Points, in no order, along strands that fork, close into loops and pass close to each other.
In the rows, 128 means zero.
Two points are linked if the straight distance between their rows is under 124. Some points are linked to none.
Fal: 84 116 127 109 140 137 166 91 98 91 112 125 124 100 99 139 141 123 125 112 142 120 114 120 68 171 125 115 166 112 136
gudi: 92 129 122 125 62 140 163 162 114 174 163 148 101 118 141 146 156 106 177 105 155 183 143 100 92 136 147 131 136 164 165
Lanu: 170 97 131 138 132 142 138 173 116 140 150 126 150 169 177 128 119 136 102 191 112 142 161 157 179 49 122 130 114 121 121
tulum: 139 124 129 96 94 118 159 158 119 114 186 152 108 111 188 133 96 115 114 139 174 137 137 100 66 107 136 97 137 189 145
veki: 108 128 113 123 150 103 118 86 155 126 98 115 150 103 61 156 135 134 111 116 92 97 110 148 142 181 117 152 132 134 125
rizi: 123 129 147 128 109 116 116 157 141 157 149 132 66 76 111 120 165 146 179 93 142 200 97 107 95 121 141 73 97 124 165
risov: 149 115 207 130 169 118 131 128 100 54 96 134 136 98 169 113 121 177 99 146 134 118 100 84 68 116 94 87 149 110 136
Mora: 124 132 98 148 90 125 114 114 174 141 154 97 125 110 90 133 125 127 135 92 132 136 112 184 182 124 141 113 110 108 127
som: 75 142 88 106 141 161 138 107 110 158 106 118 108 152 44 126 159 89 158 97 142 126 139 159 77 187 135 116 139 49 134
fim: 76 171 60 123 110 124 130 113 121 139 157 137 120 139 123 133 111 87 135 79 157 83 128 128 105 182 160 127 113 149 117
gube: 124 157 124 154 149 127 90 142 105 144 65 137 158 175 139 132 122 121 131 137 94 72 154 103 173 164 120 190 139 111 86
vid: 107 178 59 103 155 109 94 153 165 180 190 154 130 171 109 154 100 89 116 126 114 98 130 153 82 169 158 139 133 199 131
gadi: 86 116 136 132 103 119 168 76 117 109 114 130 138 59 97 144 162 133 129 91 142 139 81 93 98 169 122 130 160 137 159
gapa: 148 116 144 157 122 77 98 150 154 127 107 133 144 88 134 163 130 162 110 137 104 135 85 91 155 116 125 145 115 189 134
tuk: 114 129 144 141 85 145 159 158 76 137 99 152 109 131 182 113 147 100 147 113 163 127 149 46 94 130 140 139 136 119 122
Vepav: 162 114 143 142 136 127 110 113 169 101 75 82 168 142 83 110 130 145 105 150 102 116 134 186 200 107 109 133 117 55 99
biris: 120 175 95 160 100 114 113 101 124 126 118 131 142 113 147 103 134 99 138 80 138 81 104 94 189 158 146 161 108 135 83
sazo: 92 109 87 75 151 159 149 77 162 148 123 102 124 153 33 135 137 111 128 140 121 133 118 206 105 164 137 112 140 109 151
notuf: 115 137 125 155 83 145 178 111 78 121 122 143 146 139 174 101 136 106 134 98 176 108 139 78 136 126 142 145 139 97 119
tubam: 127 147 90 158 102 156 147 123 93 124 127 135 151 179 187 88 117 90 135 120 157 76 171 102 168 114 142 164 112 102 86
fenel: 97 158 127 98 157 128 91 164 118 160 106 149 65 149 91 108 139 113 174 105 125 146 160 116 65 182 125 112 127 96 118
nogi: 128 118 117 115 118 123 144 142 136 104 220 133 100 125 175 113 88 119 106 128 168 149 128 138 95 84 147 58 120 171 145
tadoz: 157 158 98 144 141 105 72 167 169 161 168 143 133 186 141 125 104 100 126 141 99 112 150 152 202 117 129 146 99 176 97
fufak: 154 86 157 130 92 110 167 132 129 125 162 128 137 78 164 162 129 153 109 159 141 159 100 120 104 86 131 120 140 199 167
neza: 157 88 195 129 166 132 147 104 111 66 83 111 158 92 136 127 139 171 105 170 115 132 104 114 104 108 92 125 154 111 142
mife: 116 125 165 139 146 91 92 144 131 136 92 144 82 75 111 139 152 149 141 98 118 142 98 70 96 162 117 108 129 141 133
Dabek: 102 136 106 143 89 121 111 143 154 187 154 126 83 83 86 150 157 127 182 84 133 193 105 143 128 147 142 115 101 142 157
Ler: 135 100 108 106 116 148 159 92 163 116 167 98 128 122 83 121 115 123 117 125 123 137 136 207 163 99 128 108 114 110 135
bino: 125 152 165 144 130 89 93 122 106 111 84 154 88 74 139 97 161 122 156 70 153 124 98 36 97 178 125 104 109 136 105
Kur: 109 153 152 136 116 121 130 111 81 81 96 162 101 102 156 82 142 112 144 82 183 103 114 54 85 168 124 100 139 95 103
Boz: 154 115 124 122 128 134 137 158 147 130 217 117 100 144 157 114 98 130 108 138 136 170 147 177 131 62 134 81 108 148 154
Gozek: 115 133 110 162 86 165 156 138 105 182 123 124 120 160 126 120 169 110 188 100 146 173 156 138 181 112 138 146 116 64 137
fosos: 89 169 81 140 98 124 109 116 165 163 140 123 98 102 71 139 143 117 176 65 139 153 102 155 155 167 143 122 102 117 131
topet: 125 141 146 140 144 66 74 162 144 157 111 143 109 103 125 143 134 136 135 116 106 139 103 85 117 156 127 138 117 180 128
dat: 161 123 150 130 125 103 98 132 182 87 145 106 119 93 119 124 111 166 81 142 107 120 84 158 158 87 126 81 96 141 115
togak: 105 86 137 126 98 116 170 86 131 139 120 125 157 64 98 169 178 150 137 118 118 162 84 115 124 147 121 156 160 164 175
teg: 94 134 135 108 127 151 156 109 87 111 90 153 152 119 129 149 138 120 119 138 142 102 131 76 56 177 134 160 178 134 143
rutof: 112 100 144 142 87 125 145 146 107 152 141 136 107 97 144 140 165 130 156 115 159 181 112 100 110 112 130 114 118 126 153
fon: 140 124 149 155 156 116 102 130 138 134 59 124 160 153 110 142 141 143 124 148 83 103 135 116 179 149 101 188 144 84 97
miver: 165 137 140 159 133 128 105 145 124 100 130 130 144 146 186 119 105 143 108 148 126 88 120 116 187 85 140 119 92 125 92
bon: 174 124 162 163 103 113 141 107 122 76 133 137 181 67 179 149 115 155 83 130 133 101 69 95 156 109 128 154 127 201 142
Bidi: 115 120 134 59 193 154 132 124 121 134 115 125 132 197 86 134 92 131 112 168 99 118 181 190 62 140 131 97 155 80 124
lorav: 118 126 108 92 167 138 121 134 133 144 134 121 136 180 101 142 93 124 114 168 101 120 174 180 108 132 128 137 147 122 128
Buke: 121 125 126 180 81 150 148 134 109 173 106 120 154 155 134 132 169 115 157 116 129 134 137 118 211 120 128 180 117 95 126
lok: 145 139 125 109 135 102 98 126 169 95 175 124 99 104 116 109 83 142 98 116 141 115 100 172 123 110 132 62 106 145 116
rekaz: 165 97 144 112 162 145 140 124 108 109 115 120 169 141 163 154 114 152 108 187 104 126 152 152 101 94 102 143 149 153 135
fodin: 116 149 94 121 104 113 119 137 130 131 176 143 130 132 149 130 100 107 130 114 139 100 134 134 133 135 138 127 120 171 116
fen: 85 103 103 86 149 176 168 84 120 151 87 104 131 169 34 135 159 108 149 137 119 132 145 174 103 172 129 139 146 63 148
Fono: 132 161 113 137 140 105 97 145 131 113 142 141 109 153 164 89 103 112 120 120 134 93 140 119 140 111 131 106 98 141 89
vuli: 115 84 130 124 127 168 195 57 101 94 115 108 151 127 114 106 144 136 121 131 135 123 137 138 130 112 115 148 151 79 137
rodiv: 148 131 136 146 150 102 109 120 137 98 129 131 171 89 141 159 100 148 85 153 104 97 95 129 146 126 111 147 133 191 127
Tuvel: 137 110 119 163 115 122 125 148 134 174 107 118 159 150 120 151 156 125 135 142 85 145 141 145 215 103 119 184 122 134 126
Fineb: 126 91 118 124 119 153 173 92 118 115 148 117 139 134 124 118 127 132 118 138 128 131 146 164 147 92 129 130 128 119 135
bonug: 162 71 168 120 148 133 140 119 157 120 75 90 148 134 84 127 159 174 118 175 89 159 138 168 171 84 103 130 124 69 126
Zoruz: 143 153 110 175 72 115 134 134 125 141 138 140 158 126 186 113 136 106 126 119 144 96 116 91 191 120 149 167 108 166 105
rom: 170 147 111 168 101 126 123 141 138 115 155 145 178 127 180 134 115 115 96 142 120 78 108 128 206 102 143 162 107 177 102
sar: 157 86 159 126 136 138 107 175 147 168 98 99 130 158 92 132 152 157 131 160 95 184 154 161 180 84 120 122 125 80 139
Somad: 134 161 131 113 136 85 77 130 167 104 168 130 66 89 133 101 108 133 129 86 140 133 90 128 115 127 139 55 80 150 111
bonuk: 163 105 123 100 151 125 121 167 167 162 186 106 116 150 113 138 104 139 115 161 111 168 153 190 149 77 116 111 126 140 160
Ridiv: 147 138 112 144 114 143 117 184 127 215 144 132 81 180 146 116 144 116 186 130 124 205 174 134 165 97 145 131 100 127 155
tiref: 132 88 160 147 105 153 180 97 95 103 105 116 140 114 133 110 178 154 133 129 152 159 119 106 146 106 117 136 149 53 135
buvop: 129 148 169 137 158 125 128 109 94 52 93 138 128 110 171 81 110 149 108 118 160 92 110 73 96 142 116 96 142 91 101
bugo: 129 152 115 146 128 156 143 105 90 83 125 135 162 171 198 104 82 116 103 141 149 58 158 103 132 110 138 150 131 118 93
Koz: 132 140 139 152 132 109 88 134 156 117 63 102 139 128 85 113 149 147 132 107 101 119 110 136 190 138 120 146 115 54 84
gof: 142 123 145 94 161 151 161 52 116 47 145 120 163 89 125 126 82 143 93 134 124 88 96 159 83 133 107 127 146 150 135
buti: 92 162 107 111 141 163 115 153 115 167 113 119 73 152 55 122 141 111 182 95 144 160 158 155 89 170 136 95 130 54 140
dudir: 101 141 135 103 121 104 119 137 113 121 148 157 96 102 161 139 106 120 125 115 155 119 139 88 47 152 137 100 147 170 127
venu: 137 158 130 128 146 167 154 77 81 57 121 125 180 139 185 111 78 124 87 144 146 51 133 104 88 129 133 157 159 125 106
Sib: 128 140 130 108 178 157 145 67 106 41 143 121 160 138 158 121 66 133 85 143 138 53 128 146 70 127 114 112 146 120 108
poko: 122 151 86 135 110 162 134 171 121 204 136 121 119 196 109 129 142 92 173 126 129 173 179 149 172 127 132 154 111 98 150
Maba: 137 94 182 157 118 134 153 132 105 106 71 124 124 97 112 113 202 159 141 121 136 155 101 87 152 145 110 135 142 51 128
voru: 159 97 129 126 128 116 121 192 140 175 149 130 130 154 155 159 130 136 119 180 108 171 148 143 167 78 121 145 134 163 155
vige: 151 122 131 128 130 126 112 196 140 186 143 139 100 170 167 121 133 123 142 159 120 183 156 116 146 88 148 128 113 140 132
deto: 137 89 149 118 147 140 149 68 137 63 121 118 160 77 117 131 124 161 112 131 120 119 91 147 111 121 103 136 150 155 148
sozul: 134 110 137 104 163 136 110 153 139 159 88 109 126 186 96 144 130 134 125 166 85 153 176 167 140 114 112 122 150 89 125
nez: 163 106 175 135 100 129 157 138 98 106 122 132 165 78 187 158 124 154 109 154 134 132 101 77 109 84 123 149 133 186 154
Surum: 113 149 136 111 147 160 162 84 78 86 90 146 166 139 152 126 107 114 108 134 142 63 140 89 62 161 134 165 171 106 117
zibon: 110 126 159 99 157 119 82 180 128 149 122 147 52 131 115 113 142 130 164 121 123 170 151 105 51 150 118 76 123 114 139
roz: 86 169 100 151 109 120 110 103 118 128 122 137 120 104 123 121 146 99 150 72 152 90 109 96 124 193 138 140 120 134 115
mipes: 128 79 151 112 104 97 155 120 137 143 145 133 131 63 110 179 140 141 126 148 118 167 104 118 86 121 120 144 150 202 179
Zorab: 136 159 104 147 152 112 78 153 136 159 112 143 157 189 153 133 104 113 121 157 92 73 164 129 181 132 130 184 122 144 78
Buzar: 158 179 77 127 133 121 93 173 180 193 191 149 105 180 146 129 128 97 147 140 119 152 161 150 155 127 136 150 103 174 140
Nugem: 129 81 103 71 147 147 144 74 172 118 138 95 134 131 56 130 109 130 117 147 106 133 126 213 128 134 125 123 136 130 140
Vogu: 118 158 83 92 160 128 105 139 160 154 178 128 124 180 89 140 90 106 115 144 114 116 147 186 110 144 143 121 133 152 127
kesu: 132 142 150 106 166 83 59 157 146 121 134 132 48 108 127 106 109 138 131 111 127 153 120 103 82 132 126 61 101 136 110

How many points has the smallest loop of links through each point below? Write - if it is on no loop.
roz: 8
bino: 22
lorav: -
kesu: -

A fork is a point with three links, a tip a point with one. Leave the first point through the second and follow the links. Name the first fork or tip that comes.
gof; deto: venu
Buzar; tadoz: lorav
sazo; fen: dat
lorav; sozul: Buzar
dat; lok: Ler

Name the points in between on the shortest way along the links from the first point to the second, in order.
bugo; Kur: venu, Sib, gof, deto, neza, risov, buvop
gube; Bidi: fon, Koz, Vepav, bonug, sar, sozul, lorav
gudi; Somad: rutof, rizi, Dabek, fosos, Mora, Ler, Nugem, sazo, fen, som, buti, fenel, zibon, kesu
Buke; dudir: Gozek, poko, Ridiv, vige, voru, bonuk, Boz, nogi, tulum
bon; Surum: nez, fufak, mipes, togak, gadi, Fal, teg
